Points, in no order, along strands that fork, close into loops and pass close to each other.
Points whose rows are less than 72 apart are linked; no others are. Some points are linked to none.
Q_726: 10,6,20,-11,57,16,-6,20,-4,-33,-39,5,32,-30,16,-10,14,28,29,-16,-11,-11,-9,4,23,-11,39
Q_216: 12,-19,-13,-40,-39,34,5,13,-17,12,24,-6,-5,34,-48,-24,-6,-38,-15,51,-36,-5,-9,-9,10,30,-19
Q_86: 28,-14,0,-42,36,30,-64,-17,12,-35,-11,16,-21,4,11,-14,-22,16,22,3,12,20,8,-10,6,-15,-12
Q_97: -7,10,18,-23,53,20,-27,12,11,-6,0,9,-19,7,29,-1,-45,0,4,-18,40,32,22,-14,0,-22,21
Q_57: -27,-21,-8,24,-45,42,17,1,-28,-21,16,-1,26,27,1,2,-8,-20,-40,36,-31,-37,16,-43,6,16,8
Q_439: -31,-4,-4,27,-48,24,24,-1,-24,-6,3,-9,38,24,15,18,-3,-20,-45,15,-49,-47,7,-33,4,20,18
Q_950: 2,11,-4,1,22,3,-19,-2,19,1,-17,-16,8,-12,9,18,-8,-17,-33,-37,-30,26,8,29,17,0,13
Q_54: -30,-9,23,-15,30,15,-31,-2,29,-16,-16,9,-1,32,49,21,-23,14,7,-8,0,-23,33,-48,-15,-4,26
Q_465: 37,3,-36,6,3,22,-9,1,-33,-21,7,-6,-4,-30,-41,-29,-7,-15,-15,5,-4,60,1,35,29,-16,-34
Q_704: -32,21,34,11,21,-43,27,20,19,38,-3,5,-13,8,23,17,-3,16,27,-34,48,-15,-11,-18,-47,-7,17
Q_860: -10,8,2,-2,30,54,16,47,-30,3,11,-5,-6,-5,-18,-30,-45,-32,-14,0,30,43,9,-5,13,-14,30
Q_793: -7,-7,21,-4,-7,-5,22,30,-14,-2,-30,4,39,13,7,3,31,34,35,14,-22,-52,-29,-32,-9,7,35
Q_194: -2,2,4,18,-18,-52,9,-21,29,32,14,8,-17,-7,10,8,6,29,10,-28,32,-9,-9,18,-44,6,-23
Q_320: -23,-8,9,-10,-45,-17,29,15,5,39,5,-11,27,40,-3,23,12,-25,-28,3,-52,-62,-3,-20,-21,36,9
Q_299: 12,-4,-3,33,-48,-50,35,-11,-6,27,11,2,8,-3,-5,11,39,22,-3,-13,-13,-38,-44,16,-27,29,-28
Q_962: -32,1,10,9,-22,21,45,27,-36,29,26,-13,-17,8,-27,-10,-17,-29,-16,32,23,0,-3,-22,-8,5,16
Q_544: 36,16,3,-32,63,10,-26,28,-9,-15,-12,-5,12,-42,-16,-25,-1,-6,19,-23,1,46,3,37,22,-13,-2
Q_215: -22,-10,8,-4,-7,28,11,13,-16,-15,-12,5,17,28,10,2,-2,7,10,26,-13,-29,5,-43,-5,4,25
Q_991: 20,-7,11,-35,-21,-13,0,17,16,18,-19,-3,20,18,-15,1,50,-4,9,8,-57,-47,-27,5,12,32,8
Q_42: -9,-4,-1,16,22,60,-3,25,-29,-27,5,1,2,-9,5,-23,-45,-22,-23,-3,24,38,14,-15,16,-15,20
Q_33: 19,8,16,-26,55,8,6,31,-13,-18,-31,1,22,-35,-4,-27,16,24,53,1,5,-1,-19,12,20,-8,32
Q_615: -8,-3,-19,43,-30,-17,-13,-43,21,-6,-2,-6,14,4,27,32,7,-4,-54,-23,-27,-10,13,7,-1,6,-12
Q_384: -10,24,9,-5,27,-10,35,34,-18,29,11,3,-19,-7,-10,-13,-18,2,26,-3,47,31,-5,2,-5,-21,15
Q_774: 39,-12,-28,6,-16,4,-42,-57,5,-54,-11,7,5,-2,8,-1,36,27,-2,7,-26,-14,-3,8,29,-1,-27
Q_759: -38,3,14,-4,6,34,-6,8,7,1,7,-6,-7,10,22,19,-41,-25,-33,-4,-1,-2,27,-28,-5,8,31
Q_745: 28,-2,-20,-16,36,16,-48,-15,5,-36,-11,5,-6,-23,6,-7,-16,3,-10,-21,4,40,15,20,16,-20,-13
Q_730: 12,-9,-7,9,-7,-21,-29,-40,33,-18,0,17,-16,4,26,12,4,40,19,-13,26,-11,12,-6,-20,-8,-23
Q_245: 13,-10,-20,2,-45,16,9,-6,-27,-13,-4,-3,21,12,-16,-3,26,-12,-16,35,-50,-20,-19,-9,22,20,-6
Q_836: -12,5,-4,36,-31,-54,21,-22,9,34,28,5,-11,-13,9,16,-4,5,-18,-18,23,-2,2,11,-38,7,-23
Q_583: -21,22,28,10,40,-37,16,20,28,33,-2,7,-15,-7,29,11,-17,16,22,-44,51,11,12,2,-33,-21,15
Q_142: 23,-22,3,-23,8,11,-32,-17,1,-47,-28,12,19,13,18,-4,35,37,36,17,-27,-48,-1,-22,17,3,1
Q_627: 3,-4,12,-17,26,30,-22,7,-9,-7,19,6,-35,12,-5,-29,-38,-11,12,17,47,40,11,-20,2,-25,-8
Q_549: 9,0,2,8,-33,-21,0,-14,21,20,-6,-10,10,9,0,20,29,-5,-24,-9,-44,-24,-17,12,2,19,-4
Q_27: -8,-16,-19,1,-55,2,-7,-28,3,3,28,-6,5,30,-8,5,-5,-30,-42,31,-36,-20,24,-18,-3,20,-28
Q_955: 41,-8,-1,-6,25,3,-20,-25,-8,-58,-28,7,19,-26,2,-20,39,38,41,7,-5,-33,-17,11,33,-4,-2
Q_230: -36,0,18,6,12,19,-12,-5,-4,-1,35,3,-44,8,11,-5,-42,-21,-24,7,57,32,41,-27,-3,-26,4
Q_49: 9,-4,-3,-34,3,8,-29,-11,8,28,26,4,-30,0,-17,-17,-36,-18,-6,15,24,44,8,3,-7,-2,-18
Q_498: 24,-8,-35,21,-10,39,-11,-10,-40,-33,1,-9,6,-19,-26,-23,-9,-26,-37,8,-16,45,-2,26,37,-7,-22
Q_796: 12,-1,-7,-7,35,42,-33,7,-13,-32,-8,7,-4,-14,13,-16,-33,-5,-14,-11,13,43,16,-4,17,-18,3
Q_891: -2,7,3,8,32,4,-20,-9,14,-20,-3,18,-18,-3,31,5,-30,19,16,-15,36,25,27,-8,-2,-33,-1
Q_294: -7,3,-23,32,-3,52,17,25,-43,-29,-9,-15,33,-21,-15,-13,-14,-28,-40,-3,-31,30,-5,10,39,-1,28
Q_785: -4,-3,15,5,36,4,-11,4,8,-21,-37,7,12,-9,29,8,0,31,21,-18,-7,-22,3,-15,6,-12,28
Q_152: -19,1,-3,16,-20,32,27,11,-24,5,8,-5,1,-1,-12,-7,-23,-21,-25,21,1,2,2,-17,8,7,14
Q_199: 16,-10,-13,7,10,-18,-54,-53,52,-18,-5,5,-3,-10,23,21,13,16,-18,-54,-10,16,20,35,10,-9,-19
Q_219: -16,-11,11,14,10,-2,-36,-30,47,-9,-21,4,11,16,45,38,-8,14,-25,-39,-19,-27,29,-21,-11,1,8
Q_689: 17,-28,-6,-34,-9,-3,-17,-11,8,-36,-16,14,11,40,9,-9,34,31,41,29,-31,-58,4,-30,-3,4,-14
Q_272: -16,-10,18,-2,-14,-12,27,21,-18,-11,-18,9,26,34,15,5,27,33,52,25,-5,-54,-26,-47,-28,0,15
Q_935: -17,-22,9,-34,16,38,-43,-12,13,-25,18,11,-30,43,15,-15,-31,-8,12,27,35,16,32,-45,-8,-15,-12
Q_522: -1,-4,-2,-26,-39,-14,19,12,8,37,7,-10,13,31,-19,9,11,-24,-14,19,-44,-36,-9,-9,-9,37,-2
Q_871: 3,15,-5,31,15,-33,7,-6,17,3,2,12,-9,-25,20,7,-7,23,6,-42,31,20,21,23,-14,-19,-15
Q_344: -27,-16,14,-8,-3,26,-13,-6,-6,-25,13,8,-21,44,12,-10,-20,0,25,35,34,-2,24,-54,-11,-18,-7
Q_709: 31,-6,1,-25,-1,-17,-29,-24,31,-5,-10,-2,1,-4,-5,-1,45,9,11,-12,-31,-26,-19,31,16,13,-10
Q_800: 17,11,-21,9,-38,-13,42,13,-26,35,6,-11,5,-19,-49,-13,12,-23,-10,25,-20,15,-32,36,12,18,-13
Q_293: 27,2,-15,-10,-21,3,30,18,-36,9,-4,-6,12,-22,-56,-26,25,-17,8,35,-31,7,-41,29,33,19,-4
Q_979: -1,12,-16,14,-27,-1,51,16,-33,37,21,-13,-3,-23,-45,-12,-11,-34,-25,18,-4,24,-15,25,6,11,-2
Q_766: -26,6,11,47,-9,-36,16,-18,-11,-18,8,13,-15,5,33,16,-1,27,29,-3,57,-5,1,-28,-36,-24,-12
Q_116: 33,3,-9,-24,5,-17,2,1,-2,1,-6,6,-16,-20,-29,-21,17,19,35,15,14,6,-22,28,7,5,-13
Q_838: 33,7,-12,-11,-18,-40,17,-7,8,26,7,9,-20,-17,-33,-13,26,25,33,7,19,-4,-34,39,-14,12,-27
Q_822: -38,23,2,40,5,-21,29,6,2,26,27,-7,-2,-26,18,25,-34,-25,-48,-33,22,22,39,8,-16,-9,12
Q_951: 22,-11,-22,0,-26,-19,-28,-50,17,-16,5,16,-9,9,6,7,12,26,7,6,0,-12,7,2,-3,0,-33
Q_421: 29,1,1,-39,4,1,8,15,-17,12,-5,9,-15,-3,-33,-23,14,13,47,38,11,1,-33,5,8,-1,-3
Q_58: 11,-1,8,-42,-32,-15,23,27,6,44,-6,-11,11,22,-31,2,31,-20,2,21,-48,-33,-32,7,1,40,6
Q_897: 32,8,4,-20,30,-27,4,9,1,-3,-11,9,-12,-29,-11,-22,22,36,65,-7,38,-1,-22,32,0,-13,-5
Q_162: -19,-20,15,6,-29,-24,9,8,23,27,-7,-4,38,37,20,30,25,-6,-22,-19,-57,-74,-3,-25,-19,30,5
Q_791: 3,21,-7,45,-9,-42,54,22,-4,29,-6,-15,30,-39,-11,11,36,5,-15,-43,-17,-3,-21,48,-8,12,-4
Q_535: 1,15,2,-5,3,-19,15,24,23,43,-13,-21,6,-10,-18,15,14,-24,-23,-29,-36,5,-19,47,4,20,17
Q_155: -11,-18,-11,25,-33,8,12,-15,-25,-34,-6,14,19,34,20,6,11,22,11,39,-9,-40,3,-47,-11,-2,-11
Q_877: 14,-23,-13,-18,-7,6,-47,-42,10,-34,20,20,-28,26,9,-9,-12,23,33,26,29,8,21,-23,-8,-20,-39
Q_840: -13,4,-8,43,-15,-7,23,-10,-21,-4,2,5,3,-5,10,9,-8,12,-7,6,13,-3,2,-12,-12,-6,-5
Q_154: 10,-11,-9,-11,-14,22,-3,-7,-18,2,18,-1,-25,7,-21,-18,-25,-12,-5,34,15,25,2,-4,1,-3,-19
Q_831: 37,-5,-37,28,-11,-4,10,-27,-38,-34,7,12,-5,-32,-27,-20,14,19,15,20,12,22,-9,29,24,-15,-40
Q_265: -3,-7,8,-7,-23,-45,-8,-28,46,38,20,5,-12,12,7,15,5,10,-2,-17,9,-18,3,5,-41,16,-22
Q_20: 21,9,11,-14,41,7,-17,16,7,-18,-29,-27,37,-28,-4,-9,40,-16,-1,-17,-57,-1,-24,47,40,2,30
Q_958: -46,9,26,17,-12,4,36,16,-39,-5,0,3,2,23,1,-9,-3,11,44,30,44,-7,-22,-59,-13,-22,14
Q_747: -2,12,10,-27,15,-13,-10,1,26,38,22,-2,-28,-1,-1,0,-35,-17,-7,-9,22,32,11,12,-14,2,0
Q_660: 24,-5,7,-44,14,-15,-27,-9,34,19,-3,6,-18,3,-6,0,8,15,25,-11,3,0,-6,15,-9,14,-5
Q_417: -12,-25,-11,-31,-49,12,16,4,-7,25,37,-6,-10,39,-34,-13,-9,-47,-24,51,-27,-22,12,-21,-13,30,-20
Q_777: 3,8,0,39,-23,-48,56,17,-17,32,0,-2,19,-21,-8,7,29,18,4,-20,-1,-24,-40,25,-28,19,-7
Q_274: 19,-24,-17,-18,-4,32,-50,-36,-2,-48,2,14,-13,22,12,-8,-13,14,5,25,-3,2,19,-24,4,-9,-29
Q_515: -40,18,13,18,-15,-1,60,37,-36,46,21,-16,-1,-2,-16,8,-11,-25,-11,23,21,-9,-13,-16,-19,7,32
Q_862: 28,10,-7,7,12,-17,29,14,-23,-11,-21,-2,26,-42,-26,-18,33,13,28,3,-14,-5,-26,34,23,3,6
Q_929: 13,17,-10,27,22,-12,18,3,0,-13,-11,6,9,-34,8,7,2,18,5,-30,11,25,16,27,6,-16,-2
Q_330: -14,-14,-3,29,-8,4,-26,-39,28,-27,-27,3,26,18,49,38,10,18,-31,-32,-36,-40,23,-28,1,4,-2
Q_280: -19,30,6,39,24,-17,32,23,-10,6,11,7,-1,-18,19,8,-24,5,4,-25,53,36,31,2,-11,-29,7
Q_316: -35,9,24,8,12,-8,0,-1,11,0,3,3,-20,15,35,19,-23,5,10,-2,36,-4,22,-37,-24,-14,17
Q_90: -9,13,20,-16,37,-16,-2,23,42,38,-19,-11,0,-12,5,20,-12,-9,-10,-53,-14,9,1,27,1,6,23
Q_594: 36,3,-25,-17,2,3,-6,6,-20,10,10,-7,-12,-28,-47,-23,-6,-20,-4,10,3,56,-12,46,14,-3,-31
Q_807: -28,-22,2,-21,-42,2,20,3,-7,33,43,-6,-24,34,-27,-10,-10,-37,-12,51,10,-18,15,-28,-25,18,-14
Q_334: -9,3,15,-20,-2,-31,-7,-19,42,49,20,6,-28,8,5,17,-17,-1,-2,-12,27,3,13,2,-33,6,-7
Q_48: 8,16,-10,31,-13,-37,46,9,-20,24,10,7,-9,-25,-15,-1,11,19,24,-3,32,7,-23,17,-24,-6,-11
Q_108: -15,24,-2,14,9,3,49,42,-26,28,-6,-8,15,-24,-12,-3,-17,-8,-3,-8,5,18,-2,11,1,-3,28
Q_986: 4,15,-1,40,13,-30,21,14,17,10,-13,-20,32,-38,2,12,49,3,-19,-61,-28,2,-9,60,6,2,-3
Q_636: 20,0,0,-43,6,-7,3,7,-9,13,8,11,-37,14,-30,-25,3,17,67,40,38,8,-27,-4,-6,-10,-15
Q_51: 11,-13,-26,17,-37,-1,-30,-59,13,-23,16,10,-8,9,10,13,-4,4,-25,10,-8,3,24,-8,1,0,-33
Q_122: -1,-10,-2,25,-1,-4,-27,-23,31,-17,-27,-11,26,9,29,31,35,-1,-37,-36,-53,-25,-3,14,23,2,6
Q_269: 21,16,13,-13,42,-18,29,31,-10,-2,-23,9,7,-34,-10,-21,23,32,66,-5,26,-4,-21,18,2,-15,22
Q_911: -10,13,12,12,17,-13,34,28,-9,24,-17,-1,14,-15,-2,8,-3,12,14,-16,6,-7,-11,0,-10,-1,31
Q_78: -26,5,5,-31,-17,13,0,7,14,48,34,-17,-22,6,-20,15,-34,-52,-50,8,-9,12,17,4,-7,25,7
Q_136: -25,5,7,-15,17,42,-15,13,7,2,16,-8,-16,4,9,3,-49,-40,-47,-9,8,24,27,-11,5,3,22
Q_967: -15,-17,19,-49,12,-4,-30,1,53,18,-10,2,-1,39,19,14,-9,-3,2,-8,-22,-35,26,-25,-20,19,9
Q_394: -7,18,2,15,33,-1,-1,26,28,13,-18,-30,23,-21,7,22,7,-26,-36,-61,-35,28,14,54,14,-3,24
Q_337: 8,18,8,2,41,-32,3,9,30,13,-1,13,-20,-15,23,6,-10,24,28,-44,50,20,14,20,-20,-25,3
Q_345: 29,-21,-14,-15,2,35,-36,-23,-19,-61,-23,14,19,9,7,-16,22,26,17,32,-27,-20,-2,-22,32,0,-12
Q_947: -50,0,18,-14,-14,27,31,30,-8,32,22,-12,-3,21,-5,13,-24,-35,-27,20,-6,-28,13,-31,-16,22,33
Q_598: -13,20,-2,45,-4,-31,60,26,-40,15,6,5,9,-21,-5,-6,3,17,28,3,46,11,-17,4,-20,-21,2
Q_575: -6,-10,13,3,-22,-28,-1,0,34,34,-13,-4,26,22,12,30,34,0,-18,-28,-43,-50,-14,2,-11,28,-1
Q_197: 28,-1,-17,4,35,9,-55,-27,17,-49,-18,-5,7,-22,21,8,2,5,-17,-35,-16,30,20,32,27,-21,-8
Q_859: -1,-3,27,-21,5,-18,22,28,21,37,-23,-1,18,9,-5,10,27,13,24,-7,-25,-45,-28,-3,-10,23,23
Q_633: 49,-17,-32,-19,-18,-3,-50,-58,8,-33,2,-1,-3,1,-4,-6,38,7,1,14,-25,0,-9,28,30,4,-40
Q_429: 27,18,-17,2,-3,-38,14,0,16,25,5,-5,-6,-35,-26,-5,18,0,3,-23,3,27,-13,61,0,6,-22
Q_661: -25,-3,12,8,7,-6,-21,-25,8,-2,33,10,-43,9,18,3,-31,-3,-2,11,61,31,35,-23,-15,-26,-13
Q_258: 10,-10,-34,28,-63,-2,-6,-53,-8,-11,23,0,3,15,-4,13,9,-12,-43,25,-27,-9,13,-4,9,13,-41
Q_143: 17,-3,-24,-8,1,50,-31,8,-19,-22,-3,-17,3,-4,-20,-18,-6,-40,-42,13,-34,33,-12,18,31,9,-2
Q_642: 7,5,0,10,52,8,-25,-7,9,-41,-25,13,1,-20,37,7,-20,27,6,-39,17,24,35,4,16,-33,7
Q_480: 11,-6,7,8,25,-24,-39,-33,48,-17,-16,19,-12,-8,36,13,9,48,22,-45,23,-18,14,11,-6,-15,-14
Q_369: 38,-8,5,-27,-3,-8,-18,-17,11,-23,-19,-1,13,-4,-9,-13,54,17,26,14,-39,-44,-26,15,25,18,-11
Q_754: 9,23,4,-11,47,-2,17,30,-7,18,-6,7,-9,-21,-5,-8,-20,7,26,-15,37,43,8,17,1,-19,11
Q_842: 37,11,-9,-24,25,9,-9,19,-20,-16,-11,-21,19,-32,-32,-32,29,-21,3,7,-36,24,-32,52,35,6,8
Q_920: 0,-6,12,17,17,-15,-5,-5,21,-6,-31,10,12,-7,27,16,25,36,19,-36,-6,-36,-4,-1,-7,0,10
Q_277: -30,3,18,21,-1,26,29,21,-43,-17,4,3,-11,16,-9,-27,-15,1,37,34,49,15,-12,-42,5,-30,12
Q_623: 32,-8,21,-36,0,-12,-11,6,21,1,-23,-8,27,-2,-11,-10,63,0,25,8,-55,-53,-39,22,28,24,8
Q_563: 3,-9,1,4,14,27,-6,0,-22,-42,-18,14,2,7,12,-13,-2,32,36,21,17,2,-5,-32,12,-20,8
Q_433: -16,1,4,35,-12,-8,19,-8,-25,-14,-2,12,-6,11,16,5,-1,20,23,18,31,-11,0,-32,-17,-18,-4
Q_289: -6,-11,0,-3,-29,-5,-3,-27,-9,-9,34,10,-35,31,-11,-14,-7,4,33,48,46,6,10,-29,-17,-20,-40
Q_817: 32,-17,-11,-35,18,9,-61,-34,11,-42,-6,21,-25,9,10,-8,1,36,42,13,28,2,3,-5,2,-16,-23
Q_865: -27,10,4,43,11,-12,-7,-2,36,9,-18,-16,25,-8,30,41,4,-17,-53,-65,-36,1,15,22,5,2,17
Q_38: 0,-1,-9,-22,-4,54,-8,28,-17,-8,-2,-17,11,4,-20,-12,-17,-41,-35,12,-40,20,-18,1,28,23,23
Q_157: 28,6,-10,-4,-11,-49,10,-11,21,25,3,-3,-5,-29,-22,-11,40,17,13,-25,3,-5,-29,58,-4,15,-29
Q_65: 16,18,-19,-2,-5,-31,6,-7,16,35,20,-8,-9,-27,-25,2,-13,-17,-13,-24,12,45,1,53,-3,1,-19
Q_167: -19,7,2,52,15,-4,6,3,15,-14,-36,-10,44,-15,29,33,12,6,-36,-57,-36,-15,8,12,15,-5,27
Q_685: -12,-17,0,39,-20,-4,-8,-26,5,-32,-19,7,35,24,44,31,18,29,-16,-14,-34,-58,14,-38,-8,6,1
Q_666: 7,4,-8,10,21,8,-33,-23,21,-29,-25,-9,14,-14,22,16,1,0,-27,-33,-30,16,14,14,22,-8,4
Q_281: 29,-1,-20,-11,-26,-32,3,-24,-2,20,22,16,-32,-4,-31,-19,10,20,39,28,38,9,-18,22,-17,4,-38
Q_605: 14,-7,4,-21,25,26,-32,7,0,-28,-31,-15,24,-5,3,-3,26,-13,-20,-6,-57,-7,-14,16,37,13,30
Q_553: 41,8,-5,-44,44,20,-35,16,-15,-21,-15,-11,2,-34,-22,-33,8,-12,7,5,-11,31,-21,36,25,-4,-5
Q_682: 26,-17,-7,-42,-20,40,-10,17,-24,6,9,-5,-10,14,-49,-37,-8,-26,-1,51,-18,9,-24,-5,15,21,-16
Q_60: -25,-5,13,-29,5,16,-8,8,15,17,14,-3,-14,22,9,8,-27,-22,-12,12,-1,-6,20,-26,-11,12,12
Q_200: -16,-6,20,3,27,2,-38,-22,48,-15,-17,12,-4,22,51,27,-15,28,5,-29,4,-23,33,-30,-16,-12,9
Q_899: -41,16,15,43,-12,-14,54,20,-45,5,7,-4,8,0,1,2,-7,4,24,16,44,-3,-21,-31,-20,-18,16
Q_591: -11,-6,12,-34,9,38,12,37,-15,23,10,-5,-21,21,-19,-24,-25,-23,16,33,22,14,-11,-25,0,6,18
Q_378: -43,4,18,-19,-9,28,23,25,-8,40,40,-12,-23,6,-16,13,-30,-52,-44,16,12,-1,21,-16,-8,16,26
Q_198: 17,-8,-8,5,-14,3,15,-4,-36,-26,-13,17,2,-2,-13,-18,26,38,54,40,18,-20,-29,-16,6,-13,-12
Q_811: -38,-10,20,-16,14,19,-23,-3,12,-32,-8,11,-11,43,37,3,-11,14,32,17,21,-18,27,-58,-17,-17,9
Q_367: 3,0,-2,-27,-1,30,-13,19,-2,-10,-20,-12,22,7,-3,0,6,-18,-22,6,-53,-7,-13,4,27,22,27
Q_350: -37,1,11,10,8,33,-5,8,-8,-2,30,-6,-25,-9,10,5,-52,-34,-56,-7,35,30,43,-17,4,-13,20
Q_26: -7,5,-17,47,-44,-18,11,-30,-7,3,6,-5,15,-7,6,26,4,-6,-46,-7,-24,-9,3,0,-1,8,-16
Q_145: -39,3,26,8,10,28,2,5,-22,-31,2,6,-20,28,18,-14,-20,1,33,21,53,13,11,-61,2,-33,9
Q_681: -19,18,-3,25,-8,-7,43,21,-22,37,18,-8,-4,-19,-16,0,-27,-27,-23,2,20,24,6,15,-9,-1,9
Q_702: -26,-24,-11,-3,-46,20,9,-8,-7,-10,20,0,10,42,-2,3,-10,-33,-35,36,-39,-39,26,-38,-4,23,-7
Q_654: 20,-4,-19,-28,-5,26,-38,-6,2,-12,-1,-8,-2,3,-16,-4,0,-26,-24,15,-37,23,-8,14,21,11,-10
Q_68: 1,2,0,6,15,1,-5,-10,-5,-5,14,14,-31,0,8,-8,-29,7,15,8,51,32,14,-9,-4,-32,-9
Q_536: -22,-14,11,-44,0,41,6,28,-1,15,23,-6,-19,35,-14,-15,-25,-34,0,34,3,-8,9,-37,-11,17,15
Q_683: -22,11,3,42,-10,-33,27,-7,3,29,21,-3,-7,-20,13,23,-19,-6,-31,-23,26,9,18,6,-28,-2,-6
Q_222: 10,-15,-1,-47,17,27,-50,-14,22,-9,9,9,-22,21,8,-9,-32,-2,6,15,8,19,18,-22,-6,-3,-11
Q_584: -1,14,-19,28,-7,-29,3,-8,27,26,8,-23,3,-20,0,20,2,-28,-47,-45,-21,42,12,61,1,5,-6
Q_298: -17,3,18,-14,-1,-4,14,21,-5,8,-9,7,-4,29,5,0,8,19,47,24,18,-28,-17,-39,-24,-3,17
Q_690: -14,15,14,8,43,6,4,39,15,5,-33,-22,35,-26,10,16,8,-14,-16,-53,-35,13,4,33,21,0,44
Q_560: -12,-1,2,33,-4,-36,-13,-30,24,-8,3,19,-18,5,38,16,0,39,21,-28,45,-13,10,-11,-34,-20,-17
Q_246: -33,23,6,13,23,6,13,13,14,23,17,-13,-6,-19,15,24,-49,-33,-49,-35,14,28,39,6,-2,-6,27
Q_806: -46,11,36,18,10,-32,17,9,11,21,1,2,-6,17,37,25,-6,11,16,-15,35,-23,3,-38,-41,-10,18
Q_17: -6,-1,1,6,-28,-31,-2,-34,1,4,32,17,-38,18,-4,-5,0,19,40,24,61,5,-2,-17,-32,-19,-38
Q_886: -4,27,-12,28,-3,-38,17,-1,28,37,21,-14,-4,-31,-10,18,-15,-24,-36,-45,7,50,26,52,-12,0,-12
Q_893: 31,20,11,-35,65,3,-3,40,-5,-3,-18,0,8,-40,-13,-22,5,5,36,-15,8,26,-14,30,19,-7,21
Q_107: -13,13,-3,3,31,26,-18,14,8,4,12,-9,-6,-17,11,7,-51,-38,-48,-34,2,48,31,15,8,-6,15
Q_742: 21,-16,-18,-3,3,25,-37,-34,-2,-51,-16,13,4,2,15,-1,3,23,4,12,-12,-5,10,-16,20,-7,-15
Q_599: 9,-8,-3,-29,9,18,-41,-10,18,-9,-9,1,-5,11,6,8,-12,-4,-13,1,-22,6,10,-4,6,5,-6
Q_415: 16,0,1,8,-21,-19,23,7,-20,4,-23,3,31,-9,-12,4,48,15,2,7,-39,-40,-34,6,13,18,7
Q_172: 51,-18,-27,-44,-30,0,-37,-35,3,-15,11,4,-9,14,-31,-17,28,2,10,36,-28,-7,-13,20,15,16,-43
Q_227: 18,-9,4,14,-39,-37,29,5,-11,22,-8,3,24,1,-7,2,52,22,17,3,-25,-55,-46,7,-12,31,-9
Q_662: 13,-1,-3,-4,18,49,11,38,-40,0,9,-8,-11,-12,-38,-41,-37,-28,-3,14,20,48,-8,0,16,-8,9
Q_941: -4,10,15,-2,49,4,12,33,2,-8,-33,-9,31,-34,6,4,9,12,9,-33,-23,-1,2,11,21,-2,38
Q_913: -49,15,29,-13,2,4,44,38,-15,39,14,-12,-4,17,3,9,-17,-18,3,16,19,-16,-4,-33,-25,7,43
Q_382: -10,12,-8,41,-10,-14,27,-2,-10,4,-10,-5,21,-19,2,17,0,-3,-28,-20,-12,-6,1,6,-1,4,10
Q_132: 3,-28,-18,-5,-33,-1,-8,-22,-4,-40,-3,21,14,43,15,-4,18,19,18,37,-24,-50,16,-43,-11,3,-25
Q_833: 3,11,-5,28,8,-29,2,-1,34,12,-9,-10,12,-27,3,15,21,0,-20,-51,-19,12,1,50,1,0,-8
Q_324: 20,-3,-7,-28,-22,29,15,26,-37,8,-6,-10,6,0,-47,-27,8,-25,-3,40,-30,6,-38,9,28,25,4
Q_761: -1,6,1,13,-19,-48,11,-24,6,20,25,15,-31,1,3,2,1,20,28,0,54,6,-7,4,-39,-12,-25
Q_242: -13,7,23,-34,46,43,-27,28,-2,-4,7,5,-26,16,11,-21,-41,-15,6,2,43,37,12,-28,1,-19,24
Q_206: 4,1,-24,26,-7,-14,-43,-56,32,-21,1,-2,0,-8,27,22,-6,2,-41,-41,-11,26,25,25,9,-10,-21
Q_993: -21,14,0,26,12,18,12,22,2,-10,-26,-18,42,-16,16,22,1,-14,-41,-40,-49,3,3,17,25,1,43
Q_36: 23,-2,-12,-13,-28,-20,-9,-20,14,11,-1,-6,2,4,-14,3,39,1,-4,3,-36,-13,-20,26,10,21,-17
Q_13: -11,6,18,18,18,-26,21,15,12,14,-27,2,19,-17,14,13,14,24,9,-36,-2,-21,-14,9,-15,0,19
Q_302: 5,-6,11,-7,-20,-2,25,25,-26,-6,-28,-1,48,-3,-11,-4,41,16,18,22,-51,-56,-36,-18,18,16,33
Q_854: -33,8,-1,29,-31,23,29,10,-24,7,5,-10,23,0,5,17,-16,-24,-47,9,-25,-16,5,-15,5,17,27
Q_63: -15,-19,3,24,-31,18,-3,-29,-24,-13,34,6,-40,18,-15,-17,-20,-8,3,46,43,18,24,-34,-6,-21,-33
Q_732: -22,-16,3,37,-26,-4,8,-15,-17,-26,-9,9,30,24,34,23,9,24,0,13,-19,-50,7,-51,-17,7,8
Q_9: 39,9,1,-21,34,-12,-17,6,11,-11,-11,-19,17,-38,-18,-20,39,-11,12,-8,-33,10,-25,58,30,5,1
Q_237: 18,-5,-5,-32,-24,-24,10,-6,-7,29,23,11,-37,22,-33,-20,8,13,56,43,39,-1,-25,-2,-21,-3,-32
Q_906: -2,6,8,-16,16,21,23,34,-29,16,0,3,-12,7,-18,-23,-17,0,27,23,29,18,-17,-12,5,-9,16
Q_555: 0,-3,-6,-9,-21,-9,1,-16,3,21,20,4,-20,8,-10,0,-13,-1,5,24,12,4,2,-4,-13,6,-18
Q_905: -26,6,21,-32,2,-1,20,21,-9,15,11,3,-26,42,-7,-15,0,-2,53,38,39,-3,-14,-45,-21,-7,1
Q_261: 33,-4,-27,-10,-26,-11,-5,-21,-10,15,20,2,-17,-12,-40,-13,0,-10,-7,20,2,29,-15,32,8,6,-33
Q_794: 4,-4,-9,10,2,62,22,40,-44,-15,-3,-9,12,-15,-31,-33,-24,-25,-19,14,-5,31,-14,1,26,3,21
Q_479: 18,-1,-4,8,22,-24,-29,-29,43,-16,-12,6,-1,-22,19,8,18,28,3,-46,1,-8,5,32,8,-6,-12
Q_589: -25,-24,5,28,-33,43,7,-8,-37,-26,32,-6,-27,21,-13,-22,-20,-18,-15,44,25,6,28,-46,0,-11,-11
Q_786: 1,-6,-23,13,-16,5,-40,-50,21,-19,7,-5,0,8,23,21,-8,-5,-46,-8,-24,13,23,4,11,2,-15
Q_287: 18,16,-6,3,36,1,-2,15,-6,-11,-3,9,-2,-31,1,-5,-15,10,14,-18,28,42,17,26,9,-22,-5
Q_815: 0,-5,-1,1,-30,-32,11,-15,11,24,14,8,-8,16,1,12,7,11,4,14,6,-25,-8,-12,-31,14,-17

A piece is two or more points that can be reached from each other along the links. Count, over all rows, the pieces, the separate loops (a circle has one, a figure eight two, a Y none), the forks (points with three links) and the tips (points with one).
pieces | 4
loops | 7
forks | 17
tips | 11

Name the points in between on the shortest way along the links from the first point to the second, in order.
Q_865 / Q_344 | Q_167, Q_993, Q_690, Q_941, Q_726, Q_33, Q_893, Q_544, Q_553, Q_842, Q_9, Q_20, Q_605, Q_367, Q_38, Q_143, Q_654, Q_599, Q_222, Q_935
Q_682 / Q_986 | Q_324, Q_293, Q_800, Q_979, Q_681, Q_108, Q_911, Q_13, Q_920, Q_785, Q_726, Q_33, Q_269, Q_897, Q_116, Q_838, Q_157, Q_429, Q_65, Q_886, Q_584, Q_833
Q_345 / Q_143 | Q_742, Q_274, Q_877, Q_817, Q_86, Q_222, Q_599, Q_654
Q_553 / Q_662 | Q_544, Q_893, Q_33, Q_726, Q_941, Q_690, Q_394, Q_950, Q_666, Q_197, Q_745, Q_796, Q_42, Q_860
